A landscape with many valleys, sampled at points; each row gives a point and its height.
From any point a ball rolls to the lowest of the 6 points nearest to it. It stops when none of these is lower. Distance is the straight distance between rows; heights are no part of it.
Z_206 (h 28.2):   6 -35   2  11  -9  -1  27 -32   3  20  12
Z_557 (h 30.5):   8  22   0 -24  11   9 -20 -21 -17   2 -12
Z_100 (h 39.0):   6   0 -10  -2   5   2 -32  10   9 -16 -26
Z_64 (h 17.4):  12  37  15 -25   8 -12 -18   5   0  -2  -9
Z_655 (h 8.8):   4  32  13 -12   9  -4  -2  -3 -16   1   4
Z_221 (h 23.5):  -8 -34  -8   6  -9   0  12  -1   7  -1   7
Z_261 (h 24.9):  22  26  10 -22  -2 -13 -21  26  11 -12 -16
Z_697 (h 15.7):   1  14  -6  -4   7  28  -6 -20 -19  13  -4
Z_428 (h 31.0): -11 -14  -4   5  10   8 -11   5   0  -3  -8
Z_484 (h 48.8): -10  -6  -7   8 -14  -5  14  -6   0   4   4
Z_209 (h 40.7):  -2  20   0  -3  -7   3  23 -13 -17   4   4
Z_387 (h 22.9):   5 -51 -10   4   2  12  18   6  10   3   6
Z_7 (h 29.5):  -8 -13  -5  13   5   5 -15  11   8  -9  -4
Z_844 (h 25.0): -12 -30  -6   3   6  15   2   5   4   5   4
Z_490 (h 11.3):  11  42  20 -19  11  -8  -9   3  -4  -4   2
Z_317 (h 6.4):  17  26  12 -16   2  -7 -23  15   2 -10  -7
Z_592 (h 38.2):  -8 -11  -2  10 -12 -15  13  13  13  -1   8
Z_29 (h 16.2):   1  43  18 -25   8  -5   3  -8 -18   7   6
Z_980 (h 37.7): -10   2  -7  12   0   2   2   1  -1  -3   2
Z_333 (h 23.0):   5  19   4   2   4  -2 -13   9   1  -8  -2
Z_530 (h 16.0): -11  -5  -3  11  -6  -6  -4  17  13  -9   4
Z_449 (h 16.1):  7 28 14 -4  8 -8 -7  8 -4 -6  2
Z_877 (h 29.2):   2   9   6  11  -6  -9 -10  31  18 -10  -1
Z_983 (h 36.8):  -6 -29  -1   6 -12 -12   3  24  18  -8  11
Z_263 (h 32.8):   5  31  -1 -11  11  21  -7 -26 -25  11  -1
Z_565 (h 26.4):  -5 -37  -3   7   9   8 -14  13  12  -3  -8
Z_738 (h 28.3): -14 -20  -4   6   4   4   1   4   3  -2   7
Z_363 (h 32.1):  -4  20  -2   2   6   9  -7  -6 -17   4   4
Z_345 (h 15.8):   4  35  15 -12   1  -5   9  -3 -13  -4  11
Z_77 (h 15.1):   2 -53  -7   9   7  10   0  20  15  -3   4
Z_528 (h 56.2):   1  13  -2  11 -11 -14  30 -10  -8   0   4
Z_965 (h 21.8):  -7 -45  -3   4   8   8   1  15   7   0   5
Z_65 (h 18.9):   4  35  10 -20  10   0 -11 -14 -17   8  -2
Z_367 (h 35.4):  -8  -5  -5   6 -14  -3  21 -19  -2   8   1
Z_409 (h 24.1):  -7   9 -11   4   1  28   6 -25 -10  14   0
Z_881 (h 26.6):  -7 -10 -10   4  -6  17  22 -23  -3  16   0
Z_122 (h 26.5):   7  23  -2  -5   8   6 -16  -6 -10  -6  -5
Z_123 (h 40.0):   1  -3  -7   6  10  18 -20  -8  -3  -1 -18
Z_357 (h 17.7):  -1 -39  -6   6  -9 -14  19  -1  11   0  12
Z_648 (h 14.6):  -7 -28  -6   4  -7  -7  21   3   6   1   7
Z_819 (h 69.7):  -3  -8   4  14 -19 -24  22  -3   6   1   3
Z_471 (h 54.1):  -2 -27   6  17 -13 -25  25 -14   5   9  11
Z_313 (h 27.9):  -3  -2  -2  13 -14 -14  -2  30  17  -7   7
Z_527 (h 29.1): -11 -26  -6   4  -6  -7   4  12  12  -2  11
Z_142 (h 18.2):  16  26   2 -23   6  -8 -26   5   2 -13 -15
Z_442 (h 32.0): -17 -11  -9   7  -3  14   9  -8  -1  10  -1
Z_55 (h 29.6):  1 24  1  4 -8 -9 13  8 -6 -8  8
Z_371 (h 24.4):   3 -40  -6   3  -5  12  26 -18   6  20   7
Z_606 (h 15.4):  12  28  18  -4   3  -6 -14  23   7  -8  -2
Z_696 (h 51.1):  -4 -21   0  18 -15 -15  28 -24  -1  14   2
Z_38 (h 28.9):   9  18  -7 -20  12   7 -27  -5  -8  -8 -22
Z_373 (h 29.7):   3  10   3  11   3  -4 -16  16   6 -11  -3
Z_156 (h 31.6):  10   9  -6 -10  11  15 -24 -18 -11  -1 -15

For each start below, name the point where the ball stops.
Z_55 -> Z_655
Z_442 -> Z_77
Z_428 -> Z_77
Z_819 -> Z_697
Z_738 -> Z_648

Call two points neighbours if one is among the 6 nearest of the other. Go from one point of each pair to the other, from neighbour to neighbour, staying as low as possible. Name the highest point that can't be avoided.
Z_697 and Z_530 -> Z_527
Z_697 and Z_655 -> Z_122
Z_648 and Z_317 -> Z_881
Z_77 and Z_648 -> Z_387
